Points on a hilly landscape, in no order, each with its height.
A ball rolls from a point to the lowest of its 2 nearest points, and stops where none of them is lower. Distance is the straight distance between rows; heights are no part of it.
z_17 height 16.7: [177 139 142 144 120 165 119 187  94 127  57 136 194 100 130  99 112  58
 124 155 126 120 140 108]
z_567 height 35.9: [140 138 132  72 150 158 171 124 115 103 128  98 151 105 112  89 186 163
  96 165 154 139 158 141]
z_468 height 55.6: [124 136 132  99 119 170 114 114  98 154 180 129 118 124 118 100 142 156
  66 173 187 167 190 120]
z_805 height 49.3: [125  95 145 156 106  94 186 121 159  93 116 182  75 107 132 177 148 120
  92 111  65 112 100 123]
z_309 height 64.8: [131  92 151 180 115 144 141  86 118 141 153 181 104 132 141 134 155 105
 116 156 106 158 108 149]
z_965 height 52.7: [132 109 130 158 128 100 156 149 134  89 100 141  90  92 109 136 170 126
 114 111  72 126  55 141]
z_225 height 51.4: [106 154 122  88  96 161 132 107 123 141 174 140 108 126 132 164 116 153
  66 153 162 147 170 105]
z_391 height 59.4: [124 108 169 166 104 169 122  68 104 158 181 181  79 156 164 161 105 100
 107 140 135 154 126 179]
z_856 height 31.9: [125 124 140 120 109 142 203 137  94 127 161 146 152 108  58 141 137 107
 148 144 134 131  72 195]
z_298 height 53.6: [136 126 170 143 138 167 149  49 113 141 144 158  83 158 204 152 121 125
 118 127 108 136 134 167]
z_141 height 37.5: [ 91 115 148  72 106 137 127 104 165 153 129 142 119 163 198 193  72 163
 139 122 112 135 190 135]
z_962 height 49.6: [129 162  94 123 182 115  83 155 101 104 103 114  92 123 184 148 108 112
 120 104 108 132  97  83]
z_472 height 33.1: [ 70 118  84 111 107  84 153 116 178 129 151 148 102 151 123 159 162 156
 118 108 111 143 128 113]
z_558 height 27.7: [128 125 133 193 147 111  79  89 130 126 163 115  77 124  90  75 140 122
 124 104 152 130 120  90]
z_345 height 19.9: [ 93 132 137 118 120 128  81 125 113 190 136 114 122 162 111 136  80 143
 186 100 118 143 190 151]
z_740 height 68.3: [125  69 156 145  90 128 157 126 127 148 158 195  94 127  96 165 145 104
 122 138  87 140 126 157]
z_528 height 29.6: [135 186  88  99 126 116 119 172 130 131  67 116 189 109 168 138  93  80
 104 124 124 105 128  86]
z_618 height 9.0: [161 133 142 149 139 153 118 171  86 109  66 115 158  60 105  99 159 104
  96 154 106 130 148  98]
z_525 height 38.9: [ 69 136 102  84 101 112 192 116 162 116 128 133 112 126 159 194 133 169
 118 133  84 136 142 128]
z_892 height 18.1: [115 149 106  54 128 157 175 143 139 123 143 125 159 142 129 158  77 128
 146 137 149 114  84 157]
z_333 height 17.7: [ 99 104 142 131 110  98 143 108 152 142 157 124 133 141  80 114 152 156
 182 120 141 140 153 177]
z_779 height 16.6: [153 117 144 181 112 118  98 139 138 113  92 134 133  72 121 101 177  83
  86 136 122 108 165  93]
z_585 height 34.8: [134 116 112 162 134 118  23 122 117 155 155 132  78 138  98  98 130 131
 115 119 163 133 160  85]
z_466 height 38.1: [ 97 173 116 126 148 143 162 132  83 140 146  94 161 132 103 126 125 115
 172 126 136 174 117 200]
z_546 height 25.0: [100 165 108  47 133 143 162 148 118 146 116  99 141 152 167 189  56 127
 137 125 100 124 105 159]
z_859 height 37.7: [152 142 179 176 112 115 126  79 149 113 116 118 151 138 159 114 113  91
 179 114 136  96 123 163]
z_772 height 25.5: [108 158 106 109 192 173 118 132  73 142 137  75 109 142 129  93 135 167
 145 114 150 177 141 173]
z_278 height 24.4: [156 124 155 103 154 146 149  78 167  62 134  96 121 131 158  95 150 188
 119 145 189  88 107 125]
z_574 height 45.9: [ 99 129 142  97  97 149 164 117 125 155 134 157 135 118 131 148 151 156
  88 166 126 165 195 143]
z_556 height 47.4: [151 136 101 145 139 106 118 130 134  99 100 132 153 147 199 144 111 107
 136 117 108  78  49  93]
z_451 height 35.1: [127 181 120 148 137 125 106 133 122  99  71  85 148 100 178 121 112  79
  94 115 151 105 129  67]
z_726 height 39.6: [131 165 108 121 112 100 130 129 144  91 104 106 125  80 152 137 140 114
  64 118 160  83 105  45]
z_83 height 25.8: [ 77 120 121 147 123  87 134  94 152 131 166 117  77 139  67 137 169 159
 131  94 135 158 135 137]
z_774 height 48.5: [122 138 191 120 104 146 146  43 154 121 120 124 115 139 201 153 124 133
 109 144 121 106 148 141]
z_473 height 60.6: [140  75 104 143  95 109 121 110 153 162 197 198 121 174  88 149 103 125
 153 123 136 114  72 143]
z_566 height 31.1: [118  71 205 123  82 115 117 136 153 129 104 139 116  85  84 132 100 154
 187 100 106  91 148 135]
z_162 height 32.2: [122 126 225 179 107 116 127  79 163 111 102 106 133 120 163 147  81 120
 204 109  99  86 130 156]
z_848 height 29.4: [128 149 149 115 103 112 143  84 162  79 147  86 124 114 122 111 118 173
 135 134 191  83 114 127]
z_555 height 57.7: [155  64 134 120 150 113 124 183 137 127  70 145 124 118 123 121 143 139
 147 122  73 125 130 129]
z_995 height 73.1: [105 183  83 180 121  81 135 141 124 150 149 148 168 158 145 186 158  70
 117  98 107 171 114 130]
z_749 height 42.2: [143  90 100 106 164 102  75 186 146 151  73  88 132 139 126  94 107 136
 142 117 108 132 170  71]
z_463 height 43.8: [143 134 131 114 105 185 121 114 102 124 163 120 142 108 100 106 117 121
  84 164 194 109 108 128]
z_908 height 39.0: [ 77 146 155 116  85 148 174 120 120 127 193 136 130 112  43 150 145 126
 159 127 138 152 123 192]
z_996 height 43.6: [131 137  86 112 113 100 142 121 153  97 155 135 100 119 118 117 142 144
  73 129 160 108  86  73]
z_296 height 8.4: [ 96 124 170 113  99 127 135  86 142 144 149  88 139 147 118 126  97 153
 185 102 134 132 173 172]
z_227 height 40.4: [136 133  89  90 132 131 141 134 127  82 134 111 107 113 100  99 155 176
  86 153 173 118 136 112]
z_448 height 46.7: [200 114 171 175 124 145 114 117 134 106 110 116 140 132 123  63 153 115
 111 159 173  90 140 114]
z_820 height 44.4: [ 70 127 157 115  86 128 185 126 159 120 132 177 102 111 149 208 133 125
 109 133  61 127 109 135]
z_176 height 39.1: [177  65 118 133 135 118  77 157 173 169  82 145 141 155 139  86  99 145
 170 136 122 118 183  91]
z_416 height 25.3: [ 99  90 217 172 105  89 110  84 166 122 104 109  96 100 112 124 111 137
 183  93 108 106 176 147]
z_376 height 59.3: [129 161 111 167 196 151 108 169  51  85 120 107 125 106 151 106 135 121
 134 115  89 144  56 130]
z_408 height 69.9: [112 184  50 177 126  58 138 186 106 119 161 152 184 155  89 174 176  81
 127 104  83 167 105 125]
z_234 height 43.3: [ 76 168 172 104 119 165 198 122 100 129 161  92 143  86  89 135 131 133
 156 128 130 156 128 195]
z_881 height 35.5: [131 123 121 114 159 125  68 101 146 136 124  93 102 163 203 123  92 153
 105 134 148 112 158  81]
z_478 height 37.8: [141 146 153 106 153 219 129 148  64 119 126 107 130  77 119  81 116 124
 101 152 171 123 120 144]
z_921 height 34.4: [153 125 101 182 160 103  97 106 124  95 138 134 107 142 124 107 131 119
 126 130 167 112  87 115]
z_860 height 55.5: [163 108 149 100 136 136 140 138 142 101  45 120 157 116 147 104 138 137
 142 143  97 127 172 133]
z_957 height 61.8: [154 148  96 188 181 117 111 187  58 102  95 130 148  98 108  90 174 107
 124 127  95 163  80 126]
z_533 height 43.7: [106 131 148 101 113 131 146  82 164 144 114 118 113 161 220 171 124 122
  87 142 119 136 181 114]
z_322 height 52.9: [167  71 134 110 127 151 122 112 157 124  88 108 126 129 144  85 137 171
 127 144 140 118 196 107]
z_21 height 48.2: [167 115 130 116 108 172 121 131 116 121 123 159 130 116 134 121 137 124
  61 170 165 121 143  92]
z_256 height 60.7: [129  81 126 107 130 147 101 167 116 186 136 142 100 121  74 114 113 145
 140 128 104 139 139 143]
z_551 height 64.2: [130 159  65 171 171 108 126 199  77 101 122 153 154 122 112 153 173 112
 133  95  94 152  56 130]
z_690 height 40.7: [121 130 154 129  87 115 155 119 132 117 138 139 141  90  92 136 151 134
 109 139 125 123 173 127]
z_337 height 56.3: [102 205 133 153 180 138 128 171  74 114 107  87 159 109 176 133 117 112
 166 103  81 148  74 129]
z_330 height 32.5: [104 190  86 113 175 123 141 127  96 139 156  81 159 171 112 107 148 129
 134 122 148 191 133 162]
z_692 height 49.8: [170  86 158 130 151 151 121 115 127 137 135 129 138 130 105  58 157 141
 123 161 163 140 176 126]
z_743 height 66.9: [ 91 171  43 143 171  84 143 193  89 136 159 133 169 161 110 173 170 132
 130 111  74 169  76 141]
z_985 height 43.0: [172 132 163 190 127 134 112  96 124 133 121 104 171 146 109  93 145  69
 155 134 170 115 150 142]
z_311 height 34.6: [136 160 133 114 140 115 104  99 142 101 129  67 106 129 155 134  88 137
 118 113 170  77 134  98]
z_51 height 53.1: [136 171 140 123 184 170  96 168  73 129  88  92 125 104 197 133  94 108
 147 124 107 122 102 112]
z_910 height 43.9: [152 117  99 172 135  60 142 110 171  86 118 152 123 169 158 144 130 119
 155 109 124 104  48 117]
z_937 height 56.7: [147 103 108 137 101  95 116 113 156 141 167 167 142 157 114 133 111 103
 143 136 180 111 110 122]
z_432 height 31.7: [102 147 137  58 112 133 142 117 155 162 144 114 142 178 175 168  42 147
 157 116 123 102 146 140]
z_741 height 53.5: [145 137 121 122 113 108 110 140 145 136 120 124 145 151 112 127  90 100
 152 113 141  85 107 106]
z_619 height 35.7: [146  86 177 128  82 125 157 123 145  86 112 135 130  95  80 119 144 131
 157 132 105  97 126 154]
z_755 height 30.4: [148  84 101 142 131 108  96 128 142 179 128 174 146 164 127  94 165  97
 114 140 131 165 187 113]
z_831 height 55.4: [106 101 108 103 149 107 147 167 119 100 127 126  71  80  64 131 150 168
 124 115  88 135  77 136]
z_514 height 76.6: [ 95 159 110 157 103  71 144  90 177 152 176 147 149 150 118 177 141  90
 133  93 123 146 116 143]
z_579 height 30.2: [160 143 145  85 140 175 136  85 136  94 127  84 145 133 152  78 158 190
  97 164 185 106 176 113]
z_868 height 29.0: [131 117 120 105 153 144  73 125 136 178 127 115 117 175 176 145  69 138
 158 105 138 134 162 112]
z_846 height 50.5: [154 117  95  90 133 123 123 139 168 132 105 133 148 164 175 149  90 117
 151 136 126  94  92 109]
z_9 height 58.0: [ 88 113 118 107 139 146 104 160  96 143 133 115  74 106  63 135 115 161
 162 103 113 148  97 151]
z_242 height 45.8: [126 138  86  92 157 125  97 178 120 133  90 110 124 114 168 128 123 144
 100 126 103 143 152  70]
z_669 height 64.6: [109  86 116 123  71 112 144 132 151 181 173 208 113 153 101 173 108 139
 118 131 108 134 111 146]
z_927 height 39.5: [123 130  85 126 149 109 132  99 154 117 152 126 103 175 143 118 120 137
 145 109 153 112  57 120]
z_502 height 23.3: [150 119 107 177 134 120 102 146 129 146 112 155 130 114 106 112 181  97
  80 122 123 159 183 100]
z_41 height 51.7: [168 113 122 124  94 150 101 120 129 150 164 157 137 131 101  80 139 139
  62 176 188 127 191  82]
z_424 height 60.1: [147  48 121 128 131 142 114 158 133 153 115 183 101 139  99 120 112 146
 153 136  76 117  89 138]
z_372 height 31.8: [100 146 140  94 161 177 128 142  77 131 134  97 101  80 113  96 128 157
 125 143 142 159 141 151]
z_504 height 25.1: [106 140 106  79 128 130 178 130 131 136 171 115 151 130  63 132 111 154
 164 130 153 115  73 187]
z_952 height 35.6: [174  70 135 180 124 104  85 160 140 166  86 152 160 140 113  88 148 100
 152 124 119 149 173 124]
z_988 height 23.5: [149 181 117 144 127 127 130 185  89 120  85 119 196 109 157 121 116  61
 128 119 102 113 103 117]

Call two points neighbours if one is among the 2 nearest of the other. Go from one point of each pair to the other, from neighbour to neighbour, staying as low as possible. Name the highest point that can't be avoided.
z_278 and z_892 -> z_256
z_558 and z_772 -> z_740
z_278 and z_296 -> z_881
z_892 and z_416 -> z_468
z_618 and z_278 -> z_996
z_772 and z_892 -> z_234

Write out the way that a ball takes from each point below.
z_669 -> z_473, z_937, z_741, z_846, z_556, z_910, z_927, z_921, z_558
z_9 -> z_831, z_965, z_805, z_820, z_525, z_472, z_83, z_333, z_296
z_995 -> z_408, z_743, z_551, z_957, z_376, z_337, z_51, z_962, z_242, z_749, z_176, z_952, z_755, z_502, z_779, z_618
z_555 -> z_860, z_322, z_692, z_448, z_985, z_859, z_162, z_416
z_996 -> z_726, z_451, z_528, z_988, z_17, z_618
